Points, in no order, along strands that fork, close into loops and pass close to each other.
(in the rows, 128 means zero)
Two points are linked if the straight distance between their rows is under 135. Some points are linked to none.
ridam: [112 110 107 165 168 149  82 110 151 112 139 103 116 120 125 183 147 150
 142 101 135 125 113 134 115 116 148 108 138 131 155 127  77]
matel: [ 65 140 148 115 154 135 107 130 159  70 156 126  94 122  63  93 176  75
 101 154 129  87 105 168  99 112  58  95 176 107 102 102 111]
lerid: [137 133 136 128 125 132 132 173 140 106 151 133  95 140  91  52 142 109
 104 170 116 137 116 146 121 138  85 115 170 110 112 132 173]
sosu: [165 106 156 155 146 191  80 157 153  84 135 145  92 179 138 120 150 120
  97 108  66 162 128 117 145 106 135 117 142 186 149  99  90]
gana: [ 94 119 119 112  95 105 142 129 118 210 158 158 142 123 153 114 110  93
 133 156 110 108 136 167 107 147 122 152 138  92 131 153 190]
Zofo: [138  75 106 182 158 196 146 132 119 160 144 149 122 115 147 183 135 142
 111  65  73 133 129  98 129  97 165 139 141 186 175 150  82]
gav: [ 52 128 131 118 118  74 135 139 142 146 171 136 112  83 101 103 152  61
 121 170 133 100  99 202 126 143  82 112 176 103  93 133 152]
rebev: [ 94 144 147 117 172 110 120  97 122 137 175 140 134 111  87 116 157 118
 133 165 116  61 120 109  78  95 107 137 142  78 109 111  91]
zuna: [104 147 109 125  82  64 109 123 159 136 127  95 141  79 113 166 146  91
 144 126 185 111  93 189 123 190 112 107  91  83 127 106 127]
kek: [145 159 126 103 127 113 155  98  75 183 119 113 153 170 136 137  63 131
 169 162 161 131 153  82 172 122 117 162  78 138 128 140 101]
Der: [126 176 176 130 149 106 100  98 156  82 126  92 148 142 117  87 126 153
 124 160 154  93 120 105 145 122  99 147 119  92  68  85  90]
Vor: [159  97 148 183 147 191 117 139 127 121 137 143  98 160 132 147 149 123
 108  94  78 150 128  98 148  99 142 130 133 185 181 131  55]
zovo: [172 160 120 103 137 109 184 140  62 163 147 166 120 147 118 147  59 140
 150 115  98 152 165  40 115 107 131 165  92 132 161 154  84]
dolov: [ 46 135 130 118 120 102 135 133 127 178 163 152 129 118 138  80 137  94
 114 171 103 100 125 184 129 132 111 129 189 109  92 145 198]
taf: [185  80 116 135 125 187 159 141 109 156 126 125 146 105 170 123  98 179
 117  86 106 146 131 100 178  97 138 159 108 222 127 135 101]
nebu: [177 119  78 122 112 125 167 168  79 170 152 189 109 111 120 142 101 127
 142 106  95 165 134  95  91 132 153 136 134 124 182 159 150]
Naguk: [192 119 136 111 117 115 138 149 111 139 113 114 172 111 176  90  75 189
 135 122 155 171 137 120 162 116 137 150  80 152 110 121 144]
vas: [115 102 114 131 111 165 149 160 149 124 101 166 128 171 146  79 123 128
  90 142  84 184 140 155 148 143 146  98 177 155 127 130 219]
milap: [104 111 113 141 117 111 101 165 196  79 109  96 116  95 134 122 155 117
 116 115 173 152 101 196 141 175 121  79 146 109 109  78 167]
Fene: [100 186 183 101 154 118 117 123 131  86 137  91 125 160 122  52 125 138
 114 184 133  93 131 116 155 112  73 145 134 134  62 115 125]
vap: [114 138 132 100  45  88 133 114 112 187  68 148 110 143 149 163 156  66
 127 129 142 141 114 158 136 183 153 140  80 122 154 174 206]
fipe: [137  82  98 145 113 169 163 151  74 157  70 151 151  94 157 178 135 150
 112  43 138 128 141 131 133 140 166 129 122 186 148 176 125]
tifib: [129 147 116  96 121  77 149 116  70 165 125 132 157 130 162 167  55 134
 155 139 138 137 174 100 155 129 129 185  72  97 149 133 117]
tuz: [190 118 141 130 147 146 140 157 127 120 162 141 116 147 115  71 119 161
 113 137  99 133 121  88  98 111 135 132 116 143 141 141 125]
tav: [117 135 118 132  99  92 112 141 179  98 108  74 131  78 121 150 156 121
 138 121 205 113  95 195 140 187 118  94 113  97 115  90 136]
Ribo: [101 137 111 104  66  74 135 129 105 191 124 165 120 121 141 152 133  78
 139 134 128 136 134 148 115 170 138 152 102  88 174 162 183]
mipe: [ 59 105 106 128 152 158 153  94 136 124  54 103  90 169 142 168 138  74
 139 120 132 124 143 170 136 143 187  66 151 149 142 158 139]
lat: [189 108 120 135  96 127 116 159 108 123  96 133 152  93 172 107 123 188
 123 101 168 178 113 147 143 140 157 128 111 140 127 115 164]
Vano: [159 129 190 147 135 181 132 100 135  97 163 142 114 180 134 105 132 136
 121 153  66  83 142  60 102  90 127 145 119 169 169 137  44]
gozo: [190 117 140 118 140 142 159 129 120 136 124 104 167 117 160 101  68 194
 133 116 123 152 149  79 172  98 135 166  65 204 108 132  99]
nafef: [119 125 121 123 158 157 133  83 104 165 166 116 127 152 131 152 120 147
 140 155 133  92 129  97 141 103 130 144 134 139 115 129 104]
Reg: [104  99  86 152 153 134 121 114 136 147 126 122 118 111 128 167 146 134
 159 101 134 105 128 164 103 139 163  90 143 116 150 140 130]
nug: [190 122 161 144 142 163 174 141 118 128 176 137 119 143 125 116 106 160
 122 126  54 125 143  52 109  90 148 150  91 171 164 148  71]
nosub: [161 116 143 101 149 149 168 125 136 136 160 104 144 164 153  80  79 170
 129 158 112 132 156  91 164 109 110 163  85 208  83 135 137]
sozen: [109  92 149 125  67 116 126 112 103 160  52 117 138 114 161 194 160 131
 155  77 176 109 129 175 146 161 177 120 101 151 116 175 184]
tis: [ 64 123 114 136 127 114 115 167 202  72 122  97 112 104  96 106 158  71
 109 132 137 134 115 195 126 158 110  65 171 109 107  99 170]
mami: [166 173 128 117 152  63 111 131 127 102 127 133 153 105 106 135  78 143
 140 135 133 137 152  83 113 103 135 163  78  62 118 112 103]
Babib: [155 147 130 129 114 139 120 148 141  76 111 100 116 149 104 105 145 142
 117 159 184 157 101 136 163 145  94 113 130 125 109  82 121]
fisid: [188 132 143 164 138 159 109 134 131  75 108 120 119 127 101 124 158 163
 124  96 150 171  96  91 136 122 123 123 129 140 154 110  55]
nipi: [196 117 100 160 123 151 157 168  94 137 141 161  97 123 104 114 129 139
 122  99 106 168 116  95 112 122 155 120 133 151 170 149 124]
mano: [133 121  87 157 117 146 172 147  67 152  76 154 111 129 114 191 132 119
 137  80 140 135 132 114 126 140 168 104 126 163 174 177 110]
fudi: [ 63 101  93 142 154 140 133  99 151 152 111 121 111 133 130 155 138 100
 133 131 129 103 125 174 118 138 175  85 160 117 132 138 157]
gev: [ 78 140 112 119 108  61 122 139 151 141 163 119 143  68  97 126 146  69
 123 149 154  98 102 191 102 160  95 114 142  83 102 117 128]
Fiput: [104  55 101 131 128 203 136 124 176 141 111 167 147 132 185 136 116 142
 106  96  60 144 145 125 151 112 166 131 163 183 130 131 182]
bozi: [122 128 128 132 136  97 111 133 162 140 155 117 165  89 152  96 123 157
 131 125 138 114 104 169 113 139 119 142 138  66  95 110 157]
paba: [142 150  85 133  91 110 147 139  64 141  85 139 109 112 106 206 139 117
 159  99 164 144 128 136 122 159 143 121 105 129 174 161 111]
Zinim: [138 110 117 102  78 129 150 118  87 187 104 141 161 118 188 155 108 145
 154 117 146 112 142 144 158 137 137 158  91 142 122 151 176]
mebi: [106 104 129 131 140 148 118 128 152 139 152 123 136 129 169 107 123 167
 114 126 125 123 127 155 145 130 130 123 157 127  96 107 168]
Fiv: [164 125 127 120 169  97 125 130 137 139 188 146 153  91 134 115 100 172
 124 115  79 120 144  99  62  84 150 159 113  78 125 137 131]
pemav: [ 88 147 155 108 163 111 108 105 158  93 161 129 126  97  61  99 172  97
 118 156 126  61 104 136  64  92  70 116 153  87 104  97  80]
Rilu: [127 123 112 117 139  83 122 114 142 167 178 143 178  74 154 118 103 161
 143 116 116 116 136 142  88 118 143 166 121  53 109 112 159]
pupe: [103 154 127 106 162  97 128  89 106 176 169 122 131 123 116 130 120 117
 147 170 138  84 130 115 108 109 116 149 122  80 112 113 111]
Zivu: [ 79 137 148 124 171 162  50 142 160  75 160 122 101 192 147 119 169 105
  89 139  74 138 138 133 128 109  99 120 169 152  98  81 148]
Gim: [ 79 166 169  98 144  93 134 129 114 126 153 109 113 129 109  57 123 107
 123 191 139  93 126 155 132 114  73 151 146 110  60 132 134]
vil: [148  59 100 133 109 180 155 135 124 157 108 163 154 107 171 136 115 170
 119  84 108 137 133 124 149 122 166 139 133 181 134 143 158]
retiv: [143 168 170 121 136 141 127  62 126 107 119 125 121 200  98  88 138 131
 139 173 138  99 134  54 116 109 101 137 141 138 131 123  70]
sova: [129 142 161 137 157 149  84  91 144  92 124  76 145 162 154 130 127 178
 131 133 156 133 117 110 176 114 109 145 130 142  90  75  96]
zunil: [168 146  97  97 111  98 152 153  73 162 146 163 125 122 141 160  81 140
 148 115 107 157 154  97 119 127 141 160 104  96 171 152 120]
dup: [161 113 128 136  68 127 117 153 100 107  58 121 134 101 162 149 151 158
 127 106 204 165 105 173 161 159 155 110 110 150 123 118 168]
Lufe: [149 164 118 104 103  93 137 138 135 107 169 130 139  99  47 125 132  66
 133 155 144 125 120 129  85 138  71 130 120  59 145 124 120]
movez: [ 94 102 142 127  74 123 130 124 156 137  50 124 135 118 165 152 158 125
 145  99 149 128 125 183 136 179 182  92 122 135 119 154 207]
vin: [127 135 128 124  73  88 128 125  75 162  70 114 120 107 144 233 157 112
 153  71 174 115 137 150 139 171 164 138  88 123 151 176 142]
Vek: [140 134 119 190 144 157 110  97 112 103  99 104 124 126 109 180 157 160
 143  79 153 146 114  82 132 127 123 122 144 151 164 128  37]
nomi: [152 182 157 120 135 104 144  79 101 135 118 105 155 181 105 104  82 136
 162 167 154 127 154  52 149 123 103 154 100 133 119 134  77]
tove: [ 59 141 144 128 175 140  78 148 159  70 140 126  88 160 103 108 181  69
  91 151 108 120 125 156 118 114  87 104 184 128  99  88 142]
Gukol: [123 144 106 147 120 146 136  88  86 144 124 127 114 157  94 160 141 121
 162 151 166 114 115 108 141 137 120 114 146 125 143 129  95]
daro: [122 160 158  94 125 101 137 168 103 134 165 129  99 129  92  47 123  90
 120 199 122 112 129 146 114 109  64 142 157 117  97 157 160]
pizut: [127 107 143 140 160 178  64 147 168  84 154 130  93 179 144 126 147 125
  93 123  78 153 126 133 134 112 125 113 154 159 125  95 138]
Gige: [ 52 105 139 112 146 148 106 128 164 140 165 131 144 146 176  97 130 147
  99 134  91 117 147 157 155 121 115 122 179 134  65  97 200]
Sizig: [210 152 119 136 109 128 124 132 121  66 103 119 142  98  72 129 138 148
 145 110 172 172 104  86 127 136 112 116 104 102 149 109  78]
Tos: [176 160 144 121 170  78 120 127 138 110 163 141 145 105 111 121  91 161
 125 130 106 110 153  69  77  85 142 162  92  80 117 130 106]
ferib: [129  69 116 144 137 186 148 150 169 135 135 174 111 168 149  93 123 123
  87 115  59 169 138 131 133 115 160 110 172 165 140 133 185]
fusud: [ 87 105 131 121 106 150 148 137 151 110  56 133 131 154 162 123 153 117
 116 119 120 161 135 178 150 164 178  79 156 141 126 129 216]
rav: [143  97 104 166 143 161 104 159 155  80  84 122  97 126 121 144 143 130
 117  93 149 180 111 163 140 141 157  84 150 161 153 113 129]
bodo: [202 173 120 123 123  79 117 128 122  76 103 111 160  88  86 134 100 148
 143 121 159 164 128  89 131 120 119 148  78  75 123 108  88]
batu: [126 133 158 126 161 148 121  66 138 141 156  93 154 147 152 142 100 172
 130 153 129  93 139  83 160  85 124 152 109 152  95 111  88]
Sig: [130 174 190 139 132 167  99  73 158  73 130 141 112 207 129  91 151 133
 123 168  96  83 125  79  99 105  95 135 136 148 150 115  53]
Liro: [112 169 106  97 119  75 133 110  96 161 154 132 128 119  86 148 117  76
 158 169 143 116 137 116 108 145  97 150 117  67 153 119 100]
zop: [ 74  99 103 143 144 162 137 118 133 120  35  95 102 137 148 190 134  99
 134  81 130 119 146 149 131 141 195  67 142 155 165 189 113]
leru: [113 141 108 112  90  65 125 152 162 120 179 125 144  54  67 129 135  52
 115 130 136 126 108 180  71 153  81 108 114  61 145 126 138]

A piece is two or more points that can be reached from each other along the links. Count, over all rows, the pieces, the separate loops (a circle has one, a figure eight two, a Y none), the forks (points with three links) and the tips (points with one).
pieces | 4
loops | 2
forks | 6
tips | 10

Name the points in between on the shortest way along the links from the first point to the second, in order.
nebu / retiv | zunil > tifib > kek > nomi
pupe / sosu | rebev > pemav > matel > tove > Zivu > pizut
tav / Gim | zuna > gev > leru > Lufe > Liro > pupe > nafef > batu > sova > Der > Fene
Fiv / fisid | Tos > mami > bodo > Sizig
zovo / nug | zunil > nebu > nipi > tuz
